A landscape with many valleys, sampled at points; each row gives a point and its height.
From any point a ball rolls to the lowest of the 3 points nearest to it. It stops when none of these is lower. Distance is the straight distance between rows; heights are no part of it.
zes (h 5.54): [  7   2  10  -2   0 -17   1   8  16  -4  -8  -3  -2  22   5  12 -14 -30
  12   9   6]
Nor (h 1.95): [  2  16   1  22   6  19  26   1 -26 -14   2  33  19 -12  -5 -12  20  37
   3 -25   2]
nof (h 4.80): [-11   2 -13  11 -15   8   7  -5 -12   3  15   8   2 -34   3 -13   8  29
 -10  -3   2]
Mel (h 8.02): [ -1  14 -17  -4  -9   0 -25   6   5   3 -18 -20  -3  13   6  35 -21  -9
  -7  -6  -3]
moz (h 4.58): [ 20  -2  22 -13  19   6  19  -8  17  -6  10   3   2  19   0 -17  -1 -27
  27   8  -4]
lipaf (h 8.49): [ -3  22 -15  -2 -11  -9 -24   9   6  -7 -19 -13  -1  18   8  46 -17 -17
  -3 -10  -1]
zuzi (h 4.78): [ 15  -8  20 -19  26   3  18  -3   8  -6  11   6   8  21  -2 -24  11 -20
  23   6  -3]
Tob (h 3.44): [  5  -1   5  -2  -4 -18 -10   6   6   3 -14  -5   1  24   3  11 -16 -19
   0   4   0]
Puzu (h 6.77): [ -4   1 -16 -11 -10   6 -28  -2  -1  11  -4 -19  -6  -6  -2  17 -14   3
 -23   4  -6]
met (h 6.92): [ -3  -9  -8  -6  -6  -1 -16  -1  -6  10  -4 -10  -8  -8  -5   3  -6   9
 -22   7  -6]
Kiga (h 7.25): [ -2   4 -11 -10  -7   0 -29   1   1   6 -13 -13  -9   1   0  19 -16  -3
 -15   2  -7]
zasu (h 4.48): [ -4  14  -1  18  -9  15  21  -6 -22  -9   6  28  19 -24  -4 -13  14  37
   0 -11   3]
lev (h 2.76): [-17   0 -19   3 -22  12   1  -5  -5   6  15  -4  -5 -37  -1 -10   0  23
 -10  -1   9]
Bagin (h 4.55): [ -2 -10  -3   7  -4   5   8  -5 -21   4   8   9   1 -19  -4 -12  12  30
 -15  -1  -4]
repa (h 6.47): [-10   6 -20 -15 -10   8 -26  -3  -1  10 -10 -21 -10  -8  -2  18 -13   4
 -19   0  -4]
kiman (h 3.92): [ 10   3  17  -4  10  -5  16  -3  24  -3   6   4  -2  16   3   0 -10 -38
  30  13   3]
bos (h 5.50): [  6 -10  13   5  17   3  19   6 -23  -7   4  18   9   6  -6 -21  24  23
   5 -12   0]
fiv (h 5.61): [  0 -17   8   5   2  -1   5  -3 -21   3   7   9   1  -4  -5 -15  15  22
 -10   0  -4]
Noke (h 5.33): [-12  -7 -17  -3 -12   5 -14  -5  -4   7   4 -13  -9 -26  -3   0  -2  16
 -19   3  -2]
bisa (h 2.05): [-11  18 -11  22  -2 -21  -7  12  21 -12 -14  -4  -8  21  17  40  -1 -33
  17  -9  14]
Zava (h 3.24): [  3  22  -5  16  -5  19  27  -3 -19 -13   0  32  22 -24  -3 -16  11  38
   6 -16   1]
Neda (h 6.19): [-10  10 -22 -15 -11  14 -27   0   4  12  -2 -26 -12 -10   0  20  -4   4
 -18  -5  -5]
bupa (h 5.69): [  0 -11  -4  -3  -5   0 -17  -1  -4   6  -6  -5  -8  -1  -1   3  -4   7
 -19   7  -4]
Bulo (h 8.06): [ 10 -14  21  -9  29   5  19   6  -8  -8  10   7   3  20  -6 -28  26  -1
  21  -8  -2]
Zezo (h 6.80): [  1 -12   5  -1   1  -2  -3  -3 -13   1   5   3   2  -3  -3 -15  11  18
 -15   1  -5]
tutiv (h 5.27): [  0   7  -5  -4  -6 -13 -19   9   9  -1 -17 -11  -2  20   8  30 -18 -20
  -3  -2   0]
bipag (h 2.78): [ 16   1  23 -11  14  -4  15  -6  17  -5   7   6   4  16  -2 -12  -4 -34
  21  12   0]
Mosag (h 1.18): [ -2  15  -8   9  -1 -22  -8  10  16  -5 -16  -4  -5  20  13  39 -11 -28
   9  -9  10]
koga (h 4.64): [-12   6 -15  11 -21  12   5  -8  -7   5  16   6   4 -39  -3 -12   3  30
  -6  -1   6]
tuz (h 5.64): [-14   1 -24  -9 -14  11 -20  -5   0  14   5 -19 -13 -26  -2   7  -5  14
 -20   2  -6]
rufon (h 3.03): [  4  -2   1  -5  -3  -8 -16   5   5   3 -10 -12  -2  12   1  16 -15 -12
 -12   6  -4]
Fanel (h 7.63): [  2   7  -8  -7  -4  -3 -23   9   0   5 -16 -15  -3   8   2  27 -21  -8
 -15  -4  -5]
meze (h 4.15): [  5 -12  12  -4   5  -6  -9   1  -8   2  -3   0  -1  12  -6  -7   0  -6
  -9  10  -6]
Ziket (h 3.17): [ 16   5  24  -7  14   2  19 -11  26  -9  12   1   2  15   4 -10  -3 -35
  34  13   0]
vov (h 6.13): [-23   1 -25 -12 -17  15 -18  -7   6  14  10 -22 -14 -27  -1   1  -2  13
 -15  -2   2]
kar (h 2.08): [ 13  -9  21 -10  12  -7   7   4   8  -3   2   2   3  22  -3 -15  -1 -25
  15  11   0]
kode (h 8.05): [ -5 -13  -1   3  -5   4  -8  -4 -15   5   2   2   0 -13  -5 -11   6  24
 -19   3  -4]
geku (h 5.52): [  4   6  10   6   2 -16  14  -1  29  -4   0  -2  -4  15   8  11 -12 -40
  24   9   8]
bor (h 7.12): [ 10 -20  16  -7  15  -4   5   3  -2  -1   3   2   1  13  -6 -18  15  -3
  -1   4  -6]
gubob (h 3.64): [ -5  15  -8   1  -4 -16 -15  13  13  -1 -20  -8  -3  21  12  30 -11 -24
   1  -2   7]
kivaz (h 1.00): [ 13   7  20  -6  12  -5  21 -16  26  -9  10   3   1  12   6  -4  -9 -35
  36   8  -3]
Reto (h 7.41): [ 12 -16  25 -12  22   2  10   5   1  -3   6   3   3  21  -4 -23  11  -7
  12   4  -6]
Nir (h 5.15): [ 17   7  23 -14  23   7  23 -12  23  -6  17   8   6  12   2 -11   2 -34
  41  11  -4]
gigan (h 3.23): [  4  -6   8  16   9   7  17   1 -27  -7   5  22  11  -6  -8 -18  20  31
  -2 -12   0]
ner (h 7.23): [ -8  -5  -7   5 -12   3  -5  -5 -12   8   7  -3  -1 -19  -6  -8   4  24
 -21   3   0]
gebe (h 3.55): [  0   6  -3  12   4 -22   7   6  26  -8  -6   0  -6  15  12  24  -9 -40
  21   4   8]
Vogo (h 7.66): [  8 -16  19  -1  16   1   7   1 -13  -2   5   9   4   5  -8 -22  15  11
  -4   1  -8]
topov (h 8.20): [ -7   9 -21 -11  -7   6 -28   1   4   8 -11 -19  -8   1   0  30 -20  -1
 -17  -3  -6]
Tudu (h 4.09): [ -6  -3  -5  15 -11   7  10 -10 -18   2   9  16   4 -26  -5 -12   9  32
 -10  -5   1]
Sil (h 6.59): [ 10 -13  21  -9  10  -8   2   6   0  -5  -2   2   0  19  -4 -14   3  -8
   1  10  -5]
dule (h 4.63): [-15  -3 -17  -1 -13   7  -8  -5  -2   8   8  -7  -7 -32  -2  -4  -1  22
 -16   2   1]
totu (h 6.18): [-16   8 -29 -11 -13  18 -24  -6   5  16   2 -30 -12 -26   1  13  -4  13
 -12  -4  -1]
Kore (h 2.22): [  6   3   6  18  11  15  25   0 -31 -11   1  26  17  -3  -7 -17  27  28
   7 -25   1]
rusi (h 4.25): [ -7   5  -9  12 -18  11  18  -8 -12  -4   9  16  10 -34   0 -16   7  35
  -3  -2   6]
Murom (h 1.82): [ 17   1  25 -22  28  13  26  -5  16 -10  21   5   6  15  -4 -23  11 -21
  36   4  -7]
Lis (h 6.76): [-12  -2 -15   9 -16   7  -5  -9 -12  11  11   0   1 -33  -1 -10   4  26
 -17   2   2]
gesa (h 3.69): [ 10 -13  10  -5   3 -10  -7   5   3  -2  -8  -5   2  19   1  -2  -9 -12
  -5  10  -7]
Fum (h 1.47): [  7  27   2  16   0  26  29  -4 -25 -15 -11  36  27 -14  -5 -11  13  37
   9 -27   1]
puvik (h 4.35): [  0  16  -6  17 -14  19  20  -5 -14  -6   6  28  23 -28  -3 -14   9  37
   5 -10   1]
koli (h 6.29): [ -8  -8  -8   3 -11   3 -11  -2 -11   9   4  -8  -6 -16  -4  -5   0  16
 -22   5  -3]
pemem (h 3.29): [  0  -6   2  13   3   9  17   0 -22  -5   3  23  11 -11  -6 -20  19  33
  -6  -8  -3]
Tuki (h 3.65): [  3  -9   1  -6  -3  -7 -14   2  -2   3  -7  -8  -4   8  -3   3 -11  -1
 -16   8  -6]
suped (h 3.28): [  5  -8   6  -6  -2  -9 -14   4   1   7 -10  -3  -2  12   0   6 -10  -7
  -9  10  -6]
guvor (h 7.49): [ 10 -17  22  -4  26   2  18   4 -15  -8  10  12   2  13  -6 -25  28  13
  13 -10  -4]
Pon (h 4.89): [  2   5   2   7   5 -19   2   9  20  -1 -15   0  -5  22   5  23 -12 -33
  16   2   9]
kepim (h 3.91): [ -6  -1  -2  15 -11   9  12  -8 -20   2   5  20  11 -24  -2 -17  13  34
  -7  -6   2]
bufim (h 4.96): [  0   6   9   7   6 -18   4   5  25  -4  -7   1  -5  22  14  14 -11 -40
  20   7  10]
soner (h 7.82): [  3 -17  11  -1   9  -3  -1   2 -12   3   0   5   2   5  -7 -15   8   8
  -9   3  -5]
vuna (h 8.01): [  0 -16   7  -2   1  -5  -7  -3 -10   8   1   2  -1  -1  -5  -8   3  14
 -19   4  -5]
deri (h 1.96): [ -2  13  -5  15   0 -25   2  13  22  -8 -16  -4  -8  16  16  30  -7 -36
  20  -2  15]
Puf (h 7.38): [ 11 -17  18  -4  21   0  11   7  -9  -2   4   9   3  15  -5 -28  18   4
   6   3  -4]
zudo (h 2.98): [ -7  19 -17  12  -1 -19 -15  20  12 -11 -19  -9  -2  20  15  48  -5 -23
  11 -17  10]
mamu (h 5.32): [  2   7   1   1  -4 -19  -9  11  17  -3 -15  -7   2  27  10  24 -17 -28
   7   4   7]
lilof (h 2.69): [ 15  -6  23 -11  19  -3  14  -4  12  -5   5   2   6  20  -4 -18   2 -25
  23  13   1]
Fim (h 6.75): [  6  -5  11  -2   6 -15   7   0  15  -4  -8   0   0  22   7   3 -14 -35
  13  12   2]
tuzol (h 2.60): [  4  -1   5  16   7  12  22   1 -27  -7   6  26  15  -8  -4 -16  24  34
   2 -18  -3]
zib (h 1.35): [-22   2 -26  -3 -21  17  -5  -8  -1   9  12 -15 -11 -41   0  -9  -2  22
 -13  -2   7]
tenin (h 1.13): [ -5  11  -5  16   1 -27   7  11  26  -9 -10  -4 -14  15  15  28  -5 -37
  23  -6  18]
posad (h 5.70): [-11  -5 -14  -3  -9   5 -17  -5  -3  12   2 -16  -9 -12  -2   7  -4  12
 -21   3  -4]
zuvid (h 2.21): [-27   0 -29  -3 -18  15 -13  -1   6  12  16 -23 -12 -39  -1  -1   0  16
  -9  -9  10]
Vubi (h 5.75): [  7   3  12   4   6 -18  13  -6  27  -6  -3   1  -4  16   6   3 -10 -37
  22  14   5]
parid (h 4.26): [  8  -7  15  -5   6  -8   0   0   8  -1  -2   3   1  21  -3 -10  -6 -18
  10  12   0]
dito (h 6.96): [ -5   3 -13 -14  -9   1 -23   1  -5   6  -9 -16 -11  -2   1  15 -10   2
 -18   1  -3]
vazi (h 5.85): [-13   6 -26 -11 -11  16 -21  -4   2  15   2 -25 -12 -22  -3  13  -6  13
 -18  -2  -2]
sofet (h 7.51): [ -3  -8  -2  -2  -4   2  -9   1 -12   7   3  -2  -3 -11  -7  -5   1  17
 -23   3  -5]

Call two points neighbours if one is among the 3 nearest of the other. Go from one point of each pair to the other, from neighbour to neighbour, staying as low as possible. Name the highest point that can't be avoided.
zib, rufon => met
kivaz, Murom => moz
zib, kepim => nof
kar, rufon => parid
kivaz, kar => Ziket

For each start below, name the point where the ball stops.
Puf => rufon
Vogo => rufon
met => rufon
totu => zib
